A landscape with many valleys, sampled at points; each row gives a point and its height.
A ball rolls from a point to the lowest of its 2 nearest points, and stops where none of them is lower. Distance is the straight distance between rows; heights are no part of it.
Zed (h 68.4): [105 178  92 144 172 185 174 137 124 192 160 111 156 179  90 134 114  99
 161 110 121 159]
zas (h 46.3): [133 144 153 122 145 103 181  95 142 238 208 141 114 180 173 112 100 164
 193 130  85 139]
lil (h 37.5): [165  86 132 120  98 163 139 142  95 115 104 180 117  95 127 149 180 130
 127 174 177 154]
Sinak (h 23.1): [ 94 154 112 135 180 112 111 144 105 147 134 139 166 125  87 161 113 162
 161 101 178 108]
tiru (h 20.1): [116 207 140 125 180  90 139 157 111 117 155 138 153 133 109 121  75 125
 193  73  90  92]
det (h 53.6): [111 114 179 157 171 137 157 128 100 140  87 129 150 156 149 118 111  96
 154 156 103 142]
rut (h 30.0): [141 128 141 122 121 105 104 124 129 141 128 124 135  95 147 161 138 199
 123  92 163 109]
fub (h 42.7): [100 112 136 108 121 144 112 115 129 213 120 169 149 133 113 141 150 166
 125 151 115 174]
tuma (h 67.9): [205  96 102  90  56 137 121 174 111  75 100 148  86 128  77 153 114 104
 112 172  83 101]
vogib (h 29.3): [106 165 114 114 137 135  88 104 149 114 155 106 115 147 101 131 105  53
 121 114 135 120]
kavid (h 60.0): [112 115 117 153 152 158 115 126  80 110  89 171 110 108 113 115 127 124
 100 178 138 126]
Mer (h 25.1): [129  86 181 115 149 121 149 126 143 157 114 143 192 146 132 148 150 163
 124 154 154 175]
supid (h 85.1): [171 108 121 153 163 135 122 131 122  67 114  69 103  68 158 132  99 177
  95 107 132  28]
Kopil (h 49.3): [118 110 112 113 105 146  66  90 125  84 158 123  84  87 142 112 170 101
  83 127 131 109]
Laf (h 54.0): [116  78 101 149  90 147  96  98 143  71 146 106  75  67 156  85 181 131
  87 141 116 113]
pubo (h 65.7): [108 170 123 123 182 151 185 128 135 207 183 117 174 195 130 134 106 138
 183  91 125 149]
Pazu (h 67.3): [134 148 149 139  90 122 178 119 176 171 148  83 144 166 140 118 126 108
 165 104 128 179]
tilal (h 74.0): [ 81 150 143 107  97  92  76  73 175 192 165 138  96 129 140 114 167 150
 121 121  96 119]
rik (h 64.3): [133 113 191 138 191 146 141 162  91 119 101 124 172 121  80 131  94 156
 147 143 130 115]
sinip (h 11.2): [167  74 137 135 129 147 163 168 128 109  70 125 170 151 102 163 117  96
 128 177 133 148]
duk (h 58.4): [136  62  91 152  89 136 124 132 127  69  94 111  81  92 163  87 153 123
  81 156 111 104]
bubo (h 75.9): [164 118 102 102  84 128 154 161 149 101 110 115 135 156  75 128 107  92
  99 146 119 164]
levo (h 80.7): [129 141 154 158  75 135 122 118 147 157 109  70 104 143 138 122 117  84
 162 117  76 138]
mego (h 29.8): [133  79 148 123 118 108 142 131 130 136 109 152 156 126 145 128 155 153
 120 157 198 159]
tukuv (h 33.2): [129 129 147 110 184 108  91 130  90 108 171 157 116  81 148 103 123 203
 129  98 126  67]
laz (h 63.2): [122 138 183 138 193 137 164 159 109 140 120 130 192 156 107 148  94 147
 167 104 107 139]
vogo (h 43.8): [130 116 113 156 132 149 136 165 130 144  62  93 146 163  96 152  88  97
 125 135  89 123]
Donap (h 67.8): [ 86 143  96 117 151  86 105  85 145 116 135 165 112 130 135 104 130 130
  80 128 168 111]
Bofe (h 77.4): [158 154  89  69  77 112 141 138 135  99 159 178 130 164  88 150 137 103
 117 125 146 173]
pefa (h 35.5): [108 129 138 123 164 138  74 118  91  97 147 121 118  95 141 103 121 159
 123 111 144  86]
busu (h 47.2): [104 106 146 113 127 147 165 121 161 220 134 155 170 160 122 133 183 155
 137 161  96 202]
leseb (h 52.9): [104 107 198 115 146  99 154 110 122 178 131 164 162 153 181 109 142 173
 158 136 107 154]
mitur (h 56.8): [103  98 160 157 156 149 127 112  83 130  78 155 130 123 153 111 142 119
 120 166 116 155]
lor (h 61.4): [120 123 128 137  99 131 130 128 116 125  96 131 127 137 136 120 134  96
 125 138 150 166]
Nemu (h 64.2): [107 156 159 109 183 115 160 148 112 172 161 148 194 165 119 135 102 161
 188  83 127 141]
Vid (h 72.2): [114 174  69 111 133 179 167 125 138 185 170 154 143 179  88 120 128 100
 125 126 129 181]
bufir (h 49.0): [160  75 104 148 115 173 110 109 101 107 147  97 105  58 164 116 162 167
 119 129 180  99]
Diz (h 88.8): [135 113 132 155  88 133  98 129 121 110  88  86 104  88 148 150 147 131
 119 101 137 121]
Goze (h 50.2): [114 169 173 128 170  94 155 121  95 152 146 160 150 153 172 100  86 138
 178 106  98 128]
romo (h 79.0): [148 101  99 122 105 113 126 151 135  75  85 118 115 144 109 120 101  84
  95 151 148 113]
ziri (h 38.3): [118 141 158 120  91  99 125 124 179 164 133 109 142 128 122 134 151 170
 129 116 136 170]
Kov (h 31.5): [137 170 172  86 167  88 104 127 111 120 162 165 119  96 149  98  98 173
 138  91  88  99]
Fufi (h 57.8): [147 117 136 121  93 164 173 143 111 127 109 176 134 158 106 137 152  71
 143 178  92 198]
ramo (h 69.1): [123 155 134 163 179 103 104 157 103  91 103 102 129  98  98 147  84 153
 143  97 123  51]
nis (h 44.6): [126 117 129 121 139 115 105 117 119  77 178 111 117  72 208 112 151 180
 132  63 119  95]
kez (h 57.5): [131 109 172 146 144 180 168 134 130 155  97 116 157 167 111 124 127  86
 137 167  77 181]
robun (h 72.7): [146 142 106 100 114 170 164 162 153 138 143  97 151 169  62  94 107  90
 102 118 113 172]
pebef (h 27.9): [101 157 115 138 158 134 120 132 117 139 110 130 146 147  82 143 106 127
 128 130 149 139]
betup (h 76.2): [ 94 166 147 109 128 119  55  79 157 153 173 118 104 110 147 140 150 121
 115 101 104 110]
demut (h 63.0): [114 153  89 136 138 121 129 131 107  91  91 179 107 135  80 121 108  99
  88 168 129 136]
Bubev (h 64.6): [204 107  85 108  83 142 136 153 108  67 109 143  76 104  97 159 130 111
 104 167 145  87]
boto (h 81.3): [126 101 112 144 146 113 123 132 119  76  93 107 118 114 133 106 102 126
  91 136 159  92]
Dasor (h 41.6): [110 162 161 130 112  97 140 101 157 198 139 125 132 139 157 128 137 164
 160  96  98 155]
davu (h 33.9): [148 114 106 106 117 160 117 141  87 137 125 185 135 119  96 164 144 148
 121 158 190 140]
rol (h 34.3): [149 135 136 124 111 118 121 138 153 145 115 101 148 114 102 165 127 163
 113 113 173 156]
kir (h 86.6): [162  98 140 156 119 116 108 152 123  94  85  58 108  84 168 147 112 151
 108 104 115  71]
nebil (h 42.1): [102 143 123 133 137 106  92 100 134 104 147 109 111 102 195 109 155 135
 116  76 120 103]
tabav (h 51.4): [111 123 184 147 170  96 164 118 101 126 108 151 151 143 188 105 116 148
 149 126 113 141]
berim (h 23.6): [ 88 181 124 136 168  95 103 110 150 103 153  92 134 150 111 128  86  86
 135  90 121  79]
buni (h 43.2): [110 127 121 104 108 145  73  99 105 124 153 147 102 123 126 106 143  93
 117 136 144 129]
fefit (h 57.7): [159 101  96 107  84 136  93 118 141  83 155 105  97  86 140 143 171 119
 105 123 205 108]
maza (h 36.6): [115 157 108  77 106 121  70  87 145 117 181 157 108 144 101 130 143  74
  99 129 146 128]
dizi (h 69.7): [105 140  99 114 100  80 104  92 182 124 140 146  98 117 147 131 165 126
  76 128 146 139]
vuf (h 51.2): [147  95 136 167 107 134 131 158 136 125  48  93 129 120 131 160 113 114
 109 151  94 123]
kugi (h 77.3): [134 127 108 146  66 141 111 132 140 139  72 104  92 143 123 135 120  64
 128 140  74 135]
bod (h 46.2): [152  93 110 138 146 145 122 110 114  84 173 101 111  61 191 116 145 204
 122 100 157  70]
dugo (h 54.1): [130 132 139 137  71 153 200 124 157 165 141 154 122 163 123 115 167  85
 157 173  93 214]
nim (h 19.9): [140 107 158 145 166 137 157 154 117 128  86 116 182 136 118 173 129 132
 134 150 162 156]
sufu (h 20.9): [154  76 147 134  92 127 175 161 143  99  76 154 150 132 129 154 173  93
 128 182 123 172]
nesib (h 48.3): [123 163 159  85 162  93 172 115 129 202 189 164 144 176 161  96  78 152
 184 116  87 118]
zalu (h 84.4): [128 125 112 146 182 116 100 126 122  48 153  91 113  81 172 122 113 154
  99  85 109  41]
nusif (h 24.3): [112 161 113 146 164 130 137 159 146 134 134  62 157 179  77 111  55  97
 159  96  89  93]
ded (h 53.3): [139  88 134 121  83 133  68 117 125 116 154 102 103  76 157 126 181 153
 122 116 173 113]
palut (h 82.6): [131 109  71 159 175 123 135 128 117  66 119 114 109  97 115 107 113 135
  92 151 196  55]
Tela (h 69.6): [132 155 127 116 123 147 148 126 150 160 144  95 153 168 103 122 106 102
 137 105 136 169]
vorud (h 72.5): [167 104 108 109  48 142 100 160 133 116  88 123  91 141  86 139 108  67
 115 156  64 121]
latu (h 75.6): [138 156  73  95 120 151 157 155 125 134 140 165 153 162  71 157 127 111
 127 119 141 186]
res (h 61.3): [130 121 171 138 184 170 162 160 122 152 107  88 184 164  96 137  92 102
 150 128  82 147]
lonen (h 64.9): [113 130 142 143  69 113 149 107 156 152 126 121 135 150 159 106 162  92
 160 127 144 178]
Sene (h 38.2): [132  97 117  92 105 142 115 133 110 184 122 194 141 124 103 154 169 158
 115 180 156 167]
von (h 29.9): [167  72 121 135  70 149 145 161 108  90  78 134 111 108 126 138 160  97
 131 165 140 137]
tuge (h 68.0): [148 108  92 114  39 130 115 130 131  66 145 149  87  98 148 115 196  91
 132 134 156 139]
ged (h 65.0): [126 124 103 121  58 112 126 115 131  99 119 152  89 136 138 112 164  83
 128 147 137 161]
Meguk (h 65.8): [136 122 152 151 157 144 112 149  96 111  99 116 133 109  66 124  85 150
 113 161 149  86]
nid (h 34.9): [118 164  78 148 134 155 129 151 121 133  92 125 130 144  74 161  99  85
 121 134 113 150]
tof (h 61.5): [180 119  66 105 101 148 121 124 118  66 141 151  78  95 132 139 155 118
  95 149 186  93]
sib (h 65.6): [103 170  83 122 130 104 116  98 139 120 131 183  90 145  95 128 126 113
  80 148 129 148]
Dufe (h 83.9): [108 107  80 151 196 135 115 107 126  57 183  99 121  82 156 127 126 169
  96 103 165  41]
baril (h 71.7): [ 82 133 129 131  74  87 107  95 180 156 138 147  94 115 154 100 184 136
 120 138 120 149]
Gezur (h 77.7): [109 200 165 101 135  95  92  89 167 142 191 106 111 131 159 145 119 116
 139  76  98 100]
Zekag (h 57.6): [141  76  99 165 101 129 124 150 134 104  51 118  92 108 136 128 132 118
  82 170 106 104]
Ririz (h 83.3): [119 118  69 170 187 130 138 120 102  84 137 126 123  83 149 131 125 184
 115 120 197  62]
das (h 20.0): [122 197 131 135 165 106 134 141 140 124 147  79 147 156 114 139  72 107
 174  69 110 101]
dag (h 26.3): [126 153 151 120 158 120 107 142 114 149 121 127 165 121 131 168 108 175
 154  81 146 121]
vizi (h 51.0): [116 133 134 147  91 155 187 112 182 214 152 127 134 160 131 119 167 131
 159 156 100 204]
Velo (h 44.3): [129 152 169 149 133 123 192 104 166 218 171 112 129 163 155 107 122 160
 160 127  80 169]
Rubo (h 29.1): [136 206 154  94 152  71 138 123 139 153 162 165 118 110 174 118  98 149
 147  88  65 110]
Kud (h 38.0): [103 126 155 120 125 102 103 101 120 134 142 127 133 134 165  98 132 140
 136 101 141 130]
sigol (h 34.1): [131  85 167 123 135 116 121 125 104 128 131 138 151 119 182 109 150 169
 146 125 165 131]
lenu (h 67.6): [120 109 118 155 163 129  89 157 101  95 100 102 121 116  79 121  76 124
 114 138 109  44]

Two balls start at each pair of points below. Name the first point that both come to, or write none.
tuma and kavid | none
duk and vorud | none
Diz and dizi | none
tuge and kugi | fefit

Call two points neighbours if one is among the 2 nearest of the other. Go from one point of each pair to the other, from neighbour to neighbour, staying as low as possible. Name the highest point that can't be avoided.
Sinak and das | Goze
sinip and davu | lil
sinip and lor | tuge
